A landscape with many valleys, sampled at points; each row gives a point and its height.
From any point a ball takes the steepest step (drop divided by distance) to one of its 2 nearest points. It stops when none of these is lower. Distance is the straight distance between rows; heights are no part of it.
J879 (h 325): [127  60 148 118 138  92 148 190 144 113 135 133 140 132 129 115 117 155
 127  97]
J478 (h 481): [126 168 146 180 148 124 136 145 116 119 106 124 149  86 140 155 163 146
 194  85]
J209 (h 526): [ 96  63 139 105 101 138 136 138 147 126 152 117 131 116 125  47 166 128
 163 160]
J644 (h 421): [162 104 133 144 196 110 104 189 117 104 161 126 109  94 118 144 120 131
  84 118]
J748 (h 809): [104  88 122 139 101 120 107 114 133 151 187  92 105 132  71 109 131 106
 104 191]
J232 (h 620): [156  54 168 132 159 153 118 223  84 123 142 143  88 138  99 167  70  80
 117  94]
J385 (h 581): [131  67 156 106 179 171 119 204 126 132 134 165  88  91 118 156 118 114
 150  92]
J896 (h 374): [ 93 170 115 170 121  76 120 112 156 163  90 101 173 183 131 143 113 123
 119 120]
J218 (h 530): [ 96  72 104 155 124 128 121 174 144 151 197 127 107 126 141 120  68 136
  96  83]
J330 (h 790): [133 152 105 145 132 180 148 139 109 123 145 113 153  88 157  90 130 113
 119 109]
J137 (h 515): [115 130  70 124 149 110  92 104 130  68  92 110 193 166 130 133 137 141
  97 120]
J925 (h 736): [132 125  73 115 137  54  62  93 166 137 126 116  99 192 140 101 154 135
  75 121]
J957 (h 140): [146 154 203  74 116 183 172 135  96 144 129 147  94 101 163 123 119  88
 177 128]
J473 (h 94): [144 111 172 128 149 125  79 180 112 146 104  98  69 123  74 123 123 114
 138 139]
J574 (h 730): [142 148 143 101 106 162 157 148  42 135 143 122 111 108  99 114 168  90
 148 105]
J303 (h 18): [108 145 203  97 132 156 133 173 107 158 117 106 109 157 150 136 105 104
 158 126]
J398 (h 127): [127 106 128 126 120 116  92 183 157  97 212  96 132  83 176 133  98 119
  97 132]
J295 (h 199): [169  96 183 134 125 140 127 156 122 134  78 102 117 135  65 127 124 105
 150 179]
J150 (h 669): [120 213 107 180 179  88 128 120 127 177 142 138 128 100 109 182 157 131
 110 120]
J918 (h 500): [101  86 141 103 115 179 134 148 157 123 118 133 122  77 104 131 127 111
 180 140]
J844 (h 283): [172  84 203 101 147 154 148 170 115 117  79 123 139 139 105 119 110  72
 173 120]
J609 (h 257): [ 71 129  92 135  98  87 117  82 191 136 119 110 192 172 146 150 132 117
 139 166]
J941 (h 681): [144  72  98 146 113 112 149 114 170 116  98 138 134  98 100  93 131 170
 135 154]
J507 (h 409): [148 202 114 110 106  99 137 115 142 132 134 132 111  91 155  92 203 118
 144 134]
J377 (h 289): [134 184 109 117 146 126 106  82 184 122 138 114 148 125 192 151 119 142
 100 138]
J358 (h 598): [110  32 135 117 101 122 172 158 162 138 168 144 132 145 111  52  97 137
 131 164]
J74 (h 839): [135  85 167 149 148 131 128 172 134 148 200  76 115 132  85 130  96  97
 118 166]
J861 (h 477): [132  81  98 198 159 135 100 161 134 151 167 126  95  87 129 144 105 139
  67 114]
J310 (h 808): [152 158  97 119  80  99 158 103 130  92  81 161 137 185 109  80 115 135
 109  96]
J632 (h 835): [130  98 123  89  85  98 149 136  85 112 120 152 116 194 125 106 115 133
  97  98]
J839 (h 301): [ 97 129 102 118 109  80  47 140 183 143 167 120  94 136 135 165 105 136
  92 141]
J974 (h 693): [150 131 131 178 121 106 165  94 165 142  77 143 146 150 152 129 103 180
 133 122]
J278 (h 261): [ 70 122 111  99 112  80 173 110 131 127 141 132 151 149  98 122 158 139
 131 127]
J960 (h 658): [142 149 126 190  93 136 143  69 117 157  66 143 109 155 124  88 127 144
 158 124]
J112 (h 393): [129  73 142 137 108  97 113 146 111 115 144  81 168 168 154 174 126 127
 137 186]
J784 (h 242): [159 160 171 128 134 142 123 189 167 103 130 126 115  87 105 127 102  93
 122 155]
J654 (h 294): [ 74 147  85 118 123  76 159 134 152 115 148 158 161 143 136 175 140 149
 106  92]
J194 (h 203): [146  88 170  99 137  85 150 131 137 118 107 123 105 147 136 150 129 168
 135 143]
J86 (h 770): [ 97 144  94 145 134 164  89 131 110 120 154 102 138 128 117 102 136  88
 101 120]
J375 (h 246): [108 150 142 107 119 118 136 171 108  97 202 105 138 123 172 144 137  88
  91 114]
J283 (h 455): [ 84 140 112 162 177 125 119 125 130 112 108  83 197 164 130 147 109 127
 114 123]
J455 (h 457): [117 137  95 117 102 166 160 118 134  87 129 146 147  64  83 131 140 128
 179 126]
J875 (h 773): [ 76 134 140 117  87 125 126 115 120 188 154 108  95 141 104  99 157 107
 141 163]
J485 (h 692): [ 99 115  55 116 140  98 100  69 142 158 152 139 111 181 150 124 156 134
  80 102]
J126 (h 221): [127 128 190 108 122 139 121 184 153 148 145 112  64 121  71  84 106  81
 127 141]
J769 (h 599): [138 176 116 214 156 164 117  92 133 161 106 128 168 112 131 174 119 141
 168 152]
J83 (h 704): [117 187 125 112  91 183 126  94  99 149 121 134 112  87 138 159 141 144
 203 121]
J406 (h 373): [134 178 156 116 172 114  87 132 136 124 123 132 120 130 167 170 105 168
  97 112]
J523 (h 777): [146 162  92 134  92  52 109 108 142 118 111 133  97 168 126  66 153 125
  86 109]
J79 (h 352): [ 98 113 120  81 148 164 161 113  98  96 144 104 187 134 124 137 133 107
 121 140]
J915 (h 619): [127 127 105 148 102 129 109  86 130 130  71 119 149 127 114 155 167 164
 180 126]
J187 (h 416): [147  78 187 155 186 107 150 202 129 117  88 117 131 121 142 116 104 141
 156  86]
J219 (h 460): [183 190 115 133 120 107 132 112 101 159 131 135  87 113 115 120 157 127
  98 145]
J676 (h 358): [157 108 179  88 115 151 192 147 125  97  81 149 144 159  82  74 128  85
 189 120]
J359 (h 269): [111 149 128 104 111 108  82 118 195 114 185 119 127 126 174 117 109 119
  83 138]
J828 (h 65): [142 138 154 105 132  66 119 105 129 148 106 139  94 127 133 191 165 169
 132 142]
J301 (h 742): [154 183  80 103 170 124 141  48  94 100 118 142 139 138 165  98 169 162
 123 111]
J282 (h 643): [124  64 114 127  93 136 191 102 166 123 148 141 164 133 127  77  99 158
 108 168]
J138 (h 444): [107  95 145  69  92 144 163 133 122 112 131 142 132 137  74  58 142  97
 163 147]
J240 (h 585): [134 140  75 142 145  96 108 100  89  88  82 140 160 110  81 170 181 139
 149 115]
J653 (h 558): [127 167  85 128 154 130 101 102  72  71  89 144 153 140 112 177 130 154
 112 117]
J668 (h 229): [128 168 168  79 117 193 175 119 140  73 124 108 159  89 146 103 128  98
 198 134]
J262 (h 335): [109 167 152  99  96 111 155 154 135 124 158 133 122 113 160 127 162 100
 139 113]
J673 (h 578): [ 85  81  82 128 137 133 115 127 165 145 159 122 141 126 142 117 101 152
  86 106]
J384 (h 474): [120 182 145 134 126 108 160 107 110 144 104 112 130 130 105  91 180 128
 170 114]
J695 (h 710): [123 156 150 130  94 178 160 129  89 178 135 160  97 105  90  84 130  87
 170 100]
J969 (h 739): [ 67 141 106 126  97 175 139  98  97 179 163 126 130 124 105  97 151 100
 132 111]
J2 (h 293): [213 128 132 121 153 126  88 141 105  73  78 149  81  99 118 110 137 139
 126 121]
J212 (h 226): [155 115 117  91 108 129  91 174 102  63 104 153  94 108 126 130 130 139
 117  92]
J94 (h 319): [107  57 114 126  75 121 141 136  91 129 149 110 158 158 172 141 136 120
 141 136]
J665 (h 621): [164 193 125 241 185 131 150 109 138 145 138 136 169 105 146 166 124 156
 127 119]
J505 (h 554): [159 161 143 178 157 193 109 127  72 143  96 152 104 130 112 155  83 138
 113 139]
J843 (h 412): [129  98 139  72 110 147 125  82  76 119 156 104 139 158 138 125 141  97
 103 170]
J503 (h 411): [114 116  88  81 120 155 138  84 113  87 131 149 153  98 128 157 168 130
 131 151]
J550 (h 204): [130  93 110 127 127  85  62 129 143 150 122 134 104 127 144 200 130 155
  91 147]
J700 (h 151): [144 100 181 130  94 161 100 181 125 137 115 127  97 120 174 127  99 111
 155 108]
J393 (h 717): [136 130 103 133 149 121 163  53 110 133 129 131 157 136 208 122 155 158
 115 111]
J333 (h 685): [133 117  89 137 114  94 169  71 177 154 125 161 142 128 183 130 151 167
 121 133]
J949 (h 147): [158 128 139  96 130 159 108 160 117 108  94 151 104 127 112 151  78 120
  92 107]
J38 (h 66): [ 58 155  95  94 143  86 108  65 152 157 133 124 149 173 106 132 168 126
 143 157]
J847 (h 873): [101  80 149 145 147  97 121 162 134 162 175  84 130 192  87  87  96 115
  91 129]
J416 (h 686): [139 156 161 158 107 174 156  96  87 183  92 144  91 128 145 134 126 126
 183 117]
J428 (h 29): [121 114 134 109 111 146 119 139 137 141 156 141  85 155  74 149  67 103
  78 129]
J203 (h 709): [201 103 130 134 128 109 132 105 161 113  90 115 126 100 144  87 150 176
 124 153]
J863 (h 542): [147  57 148  90 119 155 113 197 169 101 134 149  99  69 112 145 121 115
 145 123]
J371 (h 510): [118 150  92 100  82 135 151  97 144  82 118 155 150 111  54  60 144 122
 163 158]
J800 (h 240): [118  94 130 127  82 142 136 142  95 126  88 133 121 133 170 119 124 140
 163 118]
J448 (h 527): [ 89 122 147 163 137 145 121 174 135 131  78 150 127  94 156 191 120 156
 183  99]
J17 (h 359): [195 113 143 125 190  99 130 152  98  89 115 142 132 103 136 131 155 160
  99 105]
J824 (h 437): [159 194 179 128 173 134 144 137 121 115 105 133 127  99 142 162 131 144
 157 127]
J357 (h 576): [129 180 106 178 124 191  93  92 110 134  77 135 130 125 137 153  81 141
 162 122]
J7 (h 291): [134 136 177  90 129 189 157 119 115  97 139 103 183 120 157 128 113  96
 144 163]
J756 (h 193): [ 70 176 107 107 127 122 158 108 177 134 160 138 160 118 161 163 122 142
 121 136]
J606 (h 494): [168 136 120 151 135 141  96 107 107 148 161 133  91 119 122 145 129 120
  84 160]
J36 (h 528): [140 160 108 176 138 163  86  95  96 181 135 130 125 155 126 181  93 117
  86 149]
J975 (h 903): [151 119 126 152 153  89 118 136 115 136 144  87 129 179 119 108  90 122
  72 120]
J787 (h 647): [149 220  78 203 194 104 121 101 141 151 138 160 143 115 163 167 156 145
  87 101]
J688 (h 637): [107 110  92 130 128 124 128  55 185 152 150 143 125 163 151  82 116 161
 104 133]

For each start below, name the point where the ball stops.
J282: J473
J673: J428
J665: J398
J915: J38
J301: J38

Call two points neighbours if one is among the 2 nearest of the other. Go from one point of each pair to the other, from neighbour to neighbour, staying as low as possible. Name the highest point that can't be avoided.
J828 / J303: J112
J359 / J38: J654
J756 / J428: J187
J828 / J359: J839
J398 / J756: J377
